Each row is a point on a tangle of strands that fork and nearly touch. The rows are in no order.
Points whose rows are less than 81.3 apart are linked; no others are. Some points are linked to none.
(189): [-2, 4, -91, 24, 43, -40, -4, 46, -56, -65, 31, 2, -29, -15, 3, -6, 12, -3, 15, -6, 2]
(434): [2, -29, 15, 1, 54, -8, 14, 51, 14, -18, -14, -14, 0, 52, -15, -15, 23, 26, 40, 20, -14]
(385): [-27, -26, 42, -27, -11, 20, -11, 15, 16, 25, -18, 5, 10, 11, -39, -5, 13, -3, -8, 2, 17]
(758): [1, 20, -59, -24, 26, 4, 52, 3, -60, -45, 18, -31, -50, -30, 8, -11, 11, 27, 46, 2, 7]
(416): [13, 19, 32, 36, -29, 22, -21, -54, 32, 3, 6, 10, 14, -37, 2, 5, -40, 5, -34, -17, 13]
(868): [23, 22, -25, -49, -6, 29, 37, -26, -6, -45, -14, 35, -21, -36, 29, -12, -19, 17, -26, -38, 0]
(46): [21, 15, -26, 18, 20, -24, 25, -18, 15, -27, 19, -1, -10, 4, 16, 9, -2, 2, 17, 7, -14]
(159): [-37, -46, -31, -6, 25, 6, 4, 50, -29, 7, -18, -17, 9, 25, 10, -26, 20, 19, 55, 10, -21]
(288): [3, 3, -54, 5, 15, -17, -6, -11, -15, -38, 9, 22, 2, -45, 0, 13, 15, 1, -3, -53, 21]
(593): [-7, 11, -42, 13, 21, 10, -9, 17, 16, -13, 26, 7, 33, 20, -13, -4, 41, 7, 7, -49, 10]
(861): [-5, -2, -29, -35, 11, 43, 22, -4, 3, -19, -1, 26, 24, 0, -5, -32, 6, 2, -12, -60, -10]
(232): [21, 9, -12, 25, -15, -21, -32, -24, -24, 11, 22, 8, -3, -35, 12, 26, 14, -4, 5, -16, 23]
(182): [3, 14, 27, 38, -22, 14, -33, 4, 8, 48, 0, -5, 48, 43, -1, -13, -5, -29, -19, -12, -3]
(754): [-11, 9, -85, 7, 29, -19, 22, 13, -52, -53, 30, -15, -34, -36, 0, -8, 11, 7, 37, -4, 12]
(355): [-18, 6, 21, 26, -36, -32, -66, 8, 5, 16, 22, -12, 39, -21, -20, 23, -20, -31, -59, 5, 33]
(534): [-1, 11, 34, 24, 0, 11, -60, -9, -10, 37, -19, 4, 62, -14, -39, 3, 9, -17, -48, -21, 12]
(56): [5, -7, 19, 17, 14, 23, 23, 6, 3, 30, -36, -6, 7, 51, 15, -22, 8, -8, 34, -10, -19]
(558): [-26, -25, 31, 17, -17, 9, -45, -4, -17, 42, -47, 4, 57, 3, -17, -24, -36, -38, -37, 14, -20]
(784): [17, -15, 36, 15, 19, -26, -1, -2, -20, 16, -24, -10, -17, 15, -15, -4, 4, -7, 25, 63, -9]
(239): [-14, -3, -6, 15, 12, -15, 6, 4, -36, 30, 27, -42, -38, 5, 22, 1, 3, 16, 59, 47, -32]
(248): [-12, 10, 28, 20, -24, -26, -39, -1, 37, -1, 23, -2, 16, -23, -28, 40, -25, -24, -61, -25, 35]
(884): [-17, -13, -1, 23, -21, -36, -45, 2, -4, 19, 22, -7, 6, -19, -7, 26, 2, -10, -4, 40, 13]
(472): [10, 23, 4, 30, -30, -28, -11, -20, 43, -12, 29, 4, -4, -10, 8, 36, -27, -19, -34, -22, 17]
(181): [5, 17, -57, -41, 5, 38, 46, -7, -9, -51, 1, 22, -6, -7, 9, -36, -9, 0, -14, -43, -6]
(140): [9, -1, 7, -49, -5, -1, 44, 21, 9, -16, -3, 7, -33, 29, 21, -7, -10, 3, -3, 31, -21]
(347): [-3, -5, -6, -28, -39, 46, 2, -28, 8, -1, 9, 20, 8, -30, 22, -18, -28, 18, -18, -37, 2]
(623): [-17, 2, -20, 20, 13, -16, -44, 27, 18, 2, 24, 4, 38, 0, -23, 24, 48, 8, -15, -33, 19]
(447): [-16, -12, -2, -14, -33, -2, -7, 12, 34, 1, 38, 8, 30, 16, 7, -3, -32, -23, -44, -15, -13]
(691): [7, -3, 42, 8, 9, 12, 39, 8, -9, 31, -43, -26, -33, 46, 17, -12, -4, -1, 45, 33, -18]
(414): [14, 32, 48, 9, -17, 28, -9, -39, 44, 6, -6, 7, -2, -16, -22, 16, -12, 5, -36, -21, 23]
(582): [9, 20, -32, 23, -3, -22, 12, -21, 41, -31, 29, 9, 4, -1, 18, 16, -20, -16, -18, -21, -10]
(105): [21, 7, -33, -16, 21, -43, 38, -11, -17, -54, 0, 5, -51, -38, 17, 23, 0, 10, 13, -1, 6]
(37): [4, -11, 8, 10, 20, -23, 25, -8, -8, 3, -1, -34, -28, 6, 8, 6, -3, 13, 46, 61, -20]
(563): [21, -5, 41, -27, 9, -31, 17, 11, 7, -18, -11, 11, -40, 6, -16, 18, 0, -5, -18, 50, 6]
(835): [-3, 3, -27, -18, -34, 31, -11, -5, -20, 8, 31, 16, 20, -11, 22, -17, -4, 0, -2, -49, 9]
(150): [3, -11, -36, -24, 5, -23, 17, 38, -1, -45, 37, 21, -10, 23, 11, -11, -8, -13, -16, -6, -18]
(548): [-5, -9, -4, 21, 0, -53, -28, 20, -19, 2, 41, -9, -36, -9, 3, 34, 11, 0, 18, 45, 5]
(179): [22, 17, 20, 14, -1, 13, 17, -57, 32, 1, -19, -4, -12, -26, 3, 9, -15, 15, 10, 20, 6]
(275): [-22, -27, -39, 16, 35, -9, -25, 69, -21, -7, 13, -17, 11, 40, 8, -20, 33, 29, 42, 23, -23]
(541): [-9, 3, 21, 34, 31, 11, -38, -20, 26, 21, -21, 4, 62, -9, -45, 14, 13, -12, -38, -13, -18]
(76): [-27, -26, -34, -27, -9, 32, 35, -20, 0, -5, -15, -10, 1, -15, 23, -27, -27, 18, 34, 8, -22]
(40): [13, 26, 41, 7, 5, 18, 14, -17, 51, 8, -8, 2, 2, 22, -30, 11, 7, -5, -17, -5, 7]
(126): [-17, -36, 14, 11, -12, 3, -17, -12, -40, 48, -41, -7, 6, -3, 11, -16, -15, -17, 26, 40, -20]
(28): [16, 4, 3, -2, -43, 11, -33, -22, -34, 25, 27, 12, 11, -32, 23, 1, -3, -1, -7, -38, 24]
(870): [-1, -9, -11, 0, 36, 32, 40, -4, 3, 2, -39, -13, 17, 28, 7, -29, 17, 15, 50, -25, -15]
(620): [-32, -31, 0, 11, -26, 6, -38, -8, 8, 33, -10, 1, 61, -11, 2, -12, -35, -19, -32, 14, -23]
(789): [-53, -36, 25, 4, -15, 20, -37, 23, 15, 43, -26, -8, 38, 15, -37, -7, 3, -10, -7, 12, 7]
(696): [5, 9, -38, 13, 38, 17, 28, 4, 13, -17, 1, -5, 26, 32, -1, -25, 25, 7, 30, -27, -14]
(619): [20, 9, -27, -26, -7, -9, 27, -35, -4, -46, -9, 24, -38, -59, 23, 18, -17, 15, -11, -23, 10]
(430): [4, -10, 10, -55, 8, 14, 64, 2, 1, -12, -45, -5, -25, 11, 28, -14, -19, 17, 13, 35, -28]
(442): [22, 9, -21, 14, 37, -53, 24, 5, -6, -43, 19, -11, -45, -11, 9, 28, 14, 15, 29, 18, 3]
(264): [-8, 4, 33, 6, -17, 11, -22, 2, 33, 20, 16, 3, 41, 18, -19, -1, -19, -26, -48, -21, -3]
(259): [11, 16, 45, 29, -14, -6, -23, -31, 10, 14, -14, 1, 9, 4, -32, 0, -24, -29, -26, 33, 10]
(726): [0, -11, -45, -6, 18, -8, 2, -15, -28, -19, 6, 6, 4, -37, 2, -1, 21, 15, 29, -13, 7]
(361): [-21, -27, -43, -12, 20, 8, 7, 9, -37, 1, -4, -13, 9, -13, 5, -21, 25, 23, 56, 2, -5]
(328): [9, 9, 12, -47, 6, 45, 19, -16, 16, -14, -11, 31, 8, -18, -10, -4, 9, 14, -32, -61, 1]
(450): [-1, 7, 23, 19, 4, -15, -55, 22, 2, 21, 9, 5, 42, 7, -32, 20, 36, -11, -38, -25, 24]
(488): [-22, -16, -2, 18, -40, -24, -54, 1, -3, 27, 21, -6, 43, -17, 5, 9, -28, -23, -40, 24, 2]
(358): [-43, -18, 20, 21, -20, -3, -68, 29, -11, 47, -34, -15, 62, 12, -31, -8, 1, -25, -39, 24, -2]
(87): [6, -18, 0, 6, 23, -15, -9, 17, 3, 2, 3, 8, 18, 25, -7, -5, 19, -2, 4, 8, -11]
(467): [32, 16, -16, -4, 10, -17, 8, -30, -1, -41, -12, 34, -22, -51, 5, 22, 1, 3, -19, -59, 19]
(557): [16, 7, 34, 7, -18, 32, 0, -6, 3, 43, -15, 3, 13, 40, 7, -19, 0, -19, 4, -21, -2]
(167): [-12, -6, -79, -2, 16, -28, 10, 45, -32, -60, 46, 10, -22, 5, 11, -17, -7, -14, 0, -2, -12]
(555): [35, 41, 19, -27, -13, 5, 43, -21, 32, -15, -16, 13, -34, 0, 33, 18, -24, 8, -27, 28, -8]
(595): [2, 7, -17, -43, 20, 8, 63, 4, -49, -17, -6, -36, -51, -9, 21, -12, 7, 42, 55, 22, -11]
(431): [-1, 10, 3, 4, -20, -22, -6, 16, -16, 17, 53, -15, -46, 10, 14, 21, 12, 1, 23, 19, 3]
(280): [-10, 25, -3, -46, -36, 39, 39, 2, 23, 3, 11, -13, -41, 8, 27, 6, -1, 28, 19, 3, 7]
(286): [26, 18, 43, -15, -22, -25, -1, -7, 2, -7, -4, 13, -44, -14, -13, 30, -2, -14, -33, 18, 33]
(769): [16, 17, 39, 19, -21, 14, 3, -40, 7, 28, -23, -9, -16, 1, -4, -4, -20, -9, 11, 37, 2]
(84): [-5, -5, 28, -36, -21, 48, 15, -12, 28, 12, -19, 14, 8, -1, -1, -14, -16, 5, -20, -26, -1]
(268): [-14, -14, 15, 25, 14, -23, -66, 39, -5, 27, -14, 0, 58, 18, -31, 5, 35, -12, -44, 15, -8]
(118): [-4, 13, -23, 24, 4, -13, -15, 22, -42, 30, 48, -23, -25, 21, 25, 3, 28, 11, 51, 12, -21]
(117): [32, 22, 24, 7, -24, -19, -11, -30, -7, -1, 6, 14, -38, -35, 6, 34, -2, -3, -13, -15, 39]
(529): [30, 23, 43, -19, 8, 19, 44, -11, 12, 12, -39, -11, -30, 26, 6, -2, 9, 14, 21, 27, 1]
(42): [-16, -45, 32, 3, 39, 3, 13, 34, 1, 15, -51, -15, 2, 38, -16, -14, 15, 8, 43, 28, -6]
(698): [6, 17, 9, 12, -36, 29, 6, -57, 33, -5, 5, 4, -18, -41, 24, 8, -35, 26, -4, 1, 6]
(481): [-16, -37, 44, -24, 11, 14, -2, 41, -11, 24, -36, 3, -6, 34, -27, -15, 27, 2, 22, 9, 12]
(55): [-4, -12, -5, -29, -9, -6, 23, 21, 31, -18, 22, 16, 2, 33, 12, -12, -20, -16, -24, 4, -27]
(881): [24, 20, 47, 10, 9, 3, 11, -2, 21, 15, -12, -8, -21, 32, -26, 5, 26, 2, 13, 19, 21]

A fork is a point with three links, a tip a point with one. Leave the first point through the second and follow the links. Name the first fork or tip that comes.
(563); (286): (619)
(259); (769): (56)
(861); (328): (563)

Follow the links from the first point to the second, and from the first to the third. Name the last point that the two ways share.
(582); (754); (541): (450)
(358); (40); (150): (56)
(881); (784); (189): (56)
(472); (434); (541): (358)
(159); (56); (328): (619)
(431); (595); (726): (488)
(434); (541); (691): (450)
(37); (28); (259): (488)
(754); (620); (434): (358)

A fork is a point with three links. Follow the links from the first point to the second and name the forks in between, in order.
(361); (268): (619) (488) (358)
(118); (328): (488) (619)
(623); (328): (450) (358) (488) (619)
(268); (167): (450) (56) (55)
(46); (450): (488) (358)
(563); (623): (619) (488) (358) (450)
(355); (347): (619)
(140); (259): (55) (56)
